A landscape with many valleys, sampled at points; each row gives a point and its height.
A ball rolls from a point to the lowest of its 2 nearest points, and stops where none of them is lower. Distance is the straight distance between rows; heights are no part of it.
<145>: [129 155 143 200 119 130 160 160  83 177 111 132 122 157 152 158 162  86
  66  68 140 120  86]  (h 5.89)
<19>: [135 113 192 136 175 109  94 141 144  89 147 146 106 161 157  88 131 117
 112 100 103 127 136]  (h 1.80)
<397>: [164 109 174 127 107  94  82  84 166 119  96 148  85 137 178 150 142 134
 121  75 151 151 112]  (h 6.14)
<263>: [141 102 169 133 112 116 101 147 132 107 132 147 118 153 139 138 139 111
 123 100 160 160 126]  (h 3.62)
<211>: [163 157 141 126  98 139 132 130 181 123 105 133 153  88  45 158 115 124
 156 138 166 138 130]  (h 2.97)
<615>: [170 111 165 195 165 115 133 130 135 130 136 141  79 187 155 111 149 111
 112  86 148 167 152]  (h 6.21)
<839>: [ 94 145  94  74  71 141 146 131  72 122 143  97 126  97 120 169 103 153
 107 168 148 142  76]  (h 4.93)
<101>: [117 100  81 121 165 140 101 107 162 119 117 114 102  97 127 119 135 162
 151 149  99 134 135]  (h 2.58)
<850>: [170 161 110 118 149 150 133 121 167 106 111 141 152 101  72 145 155 100
 167 152 123 107 171]  (h 1.40)
<587>: [112 141 141 147 118 126 130 151  95 135 171 113 168 133 145 105 157 123
 118 156  81 128  95]  (h 5.16)
<929>: [170 120 204 176 146  99 121 137 186 121 130 116  99 189 129 110 124  85
 125  99 157 153 158]  (h 6.30)
<540>: [144 135 140 128  99 101 109 133 113 121 131 130  95 144 188  82 155 117
  93  96  89 115  73]  (h 4.52)
<574>: [110 119 143 143  84 150 128 127 116 148 131 162 110  69 148 207 114  96
 102 152 220  85  69]  (h 4.19)
<350>: [113  99 197  87 139 101  88 140 125 116 148 135 122 146 169  98 119 146
 121  98 112 145 105]  (h 2.03)
<559>: [156 115 126 147 133 131 128 175 137 106 134 149 141 108  67 139 129 115
 124 134 148 142 132]  (h 3.61)
<887>: [111 140 100  79  88 118 142  97 163 133  90 111 103  57  79 186  85 167
 155 151 184 156 151]  (h 2.84)
<637>: [107 111 153 135  62 126 106 128 114 139 149 114 102 147 200 154 128  99
  99 124 164 111  55]  (h 4.61)
<961>: [139 104 135 167 114 112 119 160 118 124 148 143 151 147 107 166 141 106
  99 108 169 142 137]  (h 3.88)
<959>: [134 148  89  94 144 123 121 107 167 153  57  83 104  98  66 131 136 150
 178 157 111 130 170]  (h 1.69)
<407>: [140 107 161 148 151 130 135 132 156  99 185 124 161 120 113  94 126 127
 155 141 116 127 169]  (h 2.92)
<933>: [127 138 180  98  87 127 132 148 179 120 113 136 122 115  78 163 139 137
 163 129 175 148 139]  (h 3.43)
<363>: [101 121 148 124 126 115 134 149 143 119 156 122 156 134  99 119  74 142
 162 130 159 175 172]  (h 3.63)
<107>: [103 178  93 107  94 158 160 136  84 167 110  78 166  91 104 147 114 125
 114 188 103 122  82]  (h 5.54)
<60>: [159 104 136 177 167 128  99  98 109 117 131 138  94 157 194  91 155 107
 105 110 110 104 134]  (h 1.48)
<304>: [ 99 142 121 142  93 113 171 165 103 123 186 136 192 121 104 147 111 117
  92 111 157 145 132]  (h 4.64)
<242>: [142 148 117 216 131 126 165 171 100 175 141 139 176 149 130 186 155  80
  61  78 148 112  99]  (h 5.72)
<717>: [152 155 165 137 128 132 132 114 181 137 126  91 123 168  92  82 146  95
 176 148 103  85 171]  (h 6.85)
<196>: [166 162 104 141 119 167 146 130 168 107 102 165 197  79  53 154  80 128
 143 142 151 121 121]  (h 2.37)
<38>: [108 135 144 105  96  98 123 156  95 120 157 137 114 184 172  62 131 110
  93  93  76 116  93]  (h 4.42)
<217>: [131 138 171 150  60  98 155 136  85 167 111 126 133 168 148  96 165 115
  81 133  92  89  94]  (h 5.44)
<250>: [ 91 107 100  62  94 128 115 123 127 122 113 141  96  93 122 179 116 162
 135 153 166 143 103]  (h 5.26)
<75>: [120 135  69 120 156 157 147  92  72 114 150  94 135 143 144  88 144 126
 147 190  81 105 131]  (h 3.44)
<455>: [117  93 113 142 158 155  98 142 124 113 141 126 118 114 141  87 135 125
 145 146 101 104 125]  (h 2.88)
<996>: [152 119 141 158 152 128 150 118 174 125 153 128 136 162  78 103 147  64
 162 133 135  76 199]  (h 6.69)
<806>: [173 113 178 127 150 108  84 102 153  97  94 174 104 170 191  70  85 129
 110  76 103 129 107]  (h 6.20)
<685>: [164 110 172 103 120  92  84 100 142  96 100 146  89 164 198 111 108 139
 112  69 141 136  81]  (h 6.17)
<931>: [113 164 113 126 128 140 177 169  81 135 150 151 195  93  81 153  96 136
 116 118 152 161 147]  (h 4.27)
<469>: [156 175  95 145 129 151 155 132 154  99 123 153 199  97  54 115  76 120
 144 142 142 139 185]  (h 1.55)
<979>: [104 112 194  91  83 139 115 116 173 143 120 150  89 107 120 176 128 131
 173 137 187  98 131]  (h 3.70)
<916>: [159 138 133 142 154 159 149 132 165  97 174 139 139 108  74  83 109 112
 166 170 136 119 200]  (h 2.32)
<488>: [ 93 129 127 133  83 146 126 181  83 164 130 138 144 122 110 153 137 115
  96 138 126 110  59]  (h 3.77)
<884>: [167 114 117 201 145 134 104 141 115 125 135 121 106 122 164 121 169 103
  89 132 113 125 106]  (h 1.79)
<816>: [139 145  84 133 159 154 165 138 144 110 162 159 183 111  80  99 109 107
 144 133 138 140 207]  (h 1.24)
<676>: [149 115 166 106 147 108  97  91 194 116  99 107  97 130 105 106 143 148
 186 139 110 111 174]  (h 7.01)
<773>: [100 131 154 129 144  85 120 131 124 107 158 137 165 187 179  71 111 116
  93  87  85 129 115]  (h 4.30)
<408>: [147 125 207 166 167  80 137 117 195 123 143 132 135 215 113  99 128  94
 144  93 133 116 194]  (h 6.39)
<219>: [145 117 154 193 169  94 166 138 142 153 120 155 103 223 166 135 142 114
  84  49 156 154 155]  (h 6.13)
<345>: [107 103 163 110 133 122 109 125 155 116 124  97 130 101 115 108  93 155
 178 136 149 170 142]  (h 3.38)
<172>: [115 116 105  95 125 114 115 114 169 113 114  97 106  74 101 144  81 175
 160 150 166 174 157]  (h 3.13)
<799>: [130 139  75  96 182 161 134  89 136 141  77 128 121 101  96 149 155 159
 183 147 116 124 168]  (h 1.09)
<655>: [ 97 128 131 118  81 141 134 148  80 161 113 106 119 126 120 113 150 132
 101 153  82 104  59]  (h 3.55)
<316>: [ 78  78 112  56  79 138 112 107 121 151 110 170  82 106 151 193 114 174
 143 131 149  97  85]  (h 5.35)
<711>: [ 60 136  90  66  73 126 142 116  83 156 125  85  86 104 171 171 108 168
 123 166 146 129  84]  (h 4.80)
<240>: [137 139 149 178  90 111 149 145 100 151 157 117 144 163 141 127 165  86
  74 137  87 108  98]  (h 5.33)
<445>: [113 105 129  99 176 114  89  85 167  95 124 112  83 118 145 117 123 168
 136 130  96 150 110]  (h 2.35)
<298>: [158 153 156  96 139 126 126  94 176 128  94 100  86 140  94  90 174 126
 191 158 100  72 177]  (h 6.95)
<577>: [149 129 159 183 148 118 149 118 195 113 163 126 148 192 106 113 114  74
 144 121 137 118 212]  (h 6.52)
<10>: [131 158  59 121 187 187 154 142 106 124  93 141 168  77  88 143  97 147
 151 162 118 146 134]  (h 3.42)
<941>: [100 118  85 101 146 138 116 121  77 126 137  84 120 121 168  95 137 160
 142 156  69 127 126]  (h 3.18)
<77>: [105 157  79  99 103 160 165 151  66 148 138 113 157  80 110 177  68 159
 115 167 168 170 102]  (h 5.12)
<291>: [ 90 117 119 122 150  99 148 139 133 115 182 144 161 183 158  93 120 124
 120  87  93 138 166]  (h 4.15)
<361>: [132 132  98  91 141 153 112 122 155 115  86 153 148 115  81 134 148 147
 177 133 110 138 150]  (h 0.36)
<558>: [104 124 110 124 141 113 148 158 114 129 162 117 157 151 138 105 107 150
 152 129 110 167 148]  (h 3.91)
<64>: [169 107 170 160  97 103 111 117  96 140 123 159 101 169 182 121 144 120
  92  59 155 125  97]  (h 6.04)
<337>: [150 100 154 127 166 128 101  73 130  97 125 150  84 163 170  54 138 126
 117 121  93  80 119]  (h 1.23)
<427>: [101 119  93 151 157  97 165 141 138 128 192 141 163 168 161 110 151  93
  83 101  94  88 164]  (h 4.39)
<387>: [139 111 173 137  73  96  87  99 109 126 121 163  91 139 190 158 147 110
 111  66 191 125 100]  (h 6.09)
<338>: [ 94 160 105 137  99 124 167 147  87 131 175 117 195 128 119 120 131 116
 111 151 108 132 118]  (h 4.95)
<205>: [127  75 131 146  88 120  94 136 130 131 145 132 113 115 170 164 121 134
 123 117 169 132  69]  (h 4.51)
<617>: [149 138 143 194 113 112 140 145  76 149 118 129 111 185 189 110 170 100
  81  57 138 130 102]  (h 5.98)
<829>: [113 174  76 109 164 163 168 166  81 143 121 138 160  93  95 141  93 133
 115 144 127 166 145]  (h 3.85)
<506>: [ 85 110 133  85  67 118 110 120  98 141 144  95 101 119 169 142 130 132
 105 150 144 118  62]  (h 4.70)
<381>: [148 135 101 133 180 179 133 105 143 101 140 161 153 101  96 142 154  94
 145 154 127  79 148]  (h 2.25)
<564>: [157 121 130 198 138 117 159 150 110 148 164 138 181 163 141 144 154  91
  87 102 108  99 120]  (h 5.50)
<712>: [150 117 154  93 129  98  93 147 134 109 110 135 114 156 103 107 134 143
 150 118 125 147 148]  (h 3.39)
<812>: [156 118 108 104 162 155  97 106 122  97 116 146 119 116 106 126 194 124
 139 133 120  89 142]  (h 2.85)
<703>: [ 97 122  89  94 107 131 121 156  94 111 127 124 133 111  96 164 113 140
 116 151 139 155 103]  (h 5.10)
<595>: [127 138  69 119 192 164 140  96  73 158  99  95 141  94 156 120 137 166
 154 159 121 136 165]  (h 3.57)
<262>: [116 127  80 111 184 176 133 128  95 133 122 137 140 115 141  93 132 140
 182 146 104 125 178]  (h 3.86)
<681>: [108 144 153 137  81 135 130 157 100 160 125 138 126  99 144 182 144  98
  89 136 172  99  67]  (h 3.99)
<123>: [121 120  86 145 156 156 120 162 112 114 141 144 152  89  92 120 132 135
 129 145 115 114 126]  (h 3.25)
<627>: [120 190  79 125 104 163 167 121  74 144 126 106 182  55 118 150  79 152
 112 168 120 148  94]  (h 5.34)
<900>: [ 90 138 112 106  95 129 129 129  98 151  99  79 100 135 144  89 135 157
 123 160  55 117  97]  (h 3.37)
<377>: [131 158 114 100 115 107 129  97 221 149  79  60  98  74  69 147 118 170
 170 152 122 133 170]  (h 2.08)
<527>: [103 105 167  81 151 116  93 103 131 121 115 135 101 138 147 104  88 174
 124 126 107 155 101]  (h 2.19)
<793>: [137 135  59 119 152 163 138 125 125 125 107 101 138  63 120 145 105 176
 131 159 102 166 126]  (h 2.98)
<138>: [104 154  91  82 107 116 144  88 184 156  62  88 101  92  56 196 104 190
 156 144 125 152 160]  (h 2.47)
<616>: [144 112 169 110 203 118  99  93 160  88 145 148 107 167 158  86 134 103
 141 135  99 100 147]  (h 1.50)
<356>: [158  97 140 112 136 114  76 118 131 106 102 142  94 122 121 115 159 137
 126 106 107 116 129]  (h 3.17)
<533>: [117 140  58 114 157 164 131 120  91 178  91 100 117  90 160 141 114 174
 148 148 105 181 132]  (h 3.30)
<502>: [117  83 134 135  88 134 115 127 149 127 135 149 118  90 128 189 101 115
 135 133 198 112  95]  (h 4.37)
<1005>: [146 141 134 201 143  85 166 123 108 151 136 142 122 209 199 119 170 110
  62  51 120 130 138]  (h 6.05)

Where does a ball stop that starts at each point below?
<587> | <793>
<558> | <361>
<559> | <337>
<298> | <240>
<637> | <941>
<685> | <240>
<219> | <240>
<263> | <361>
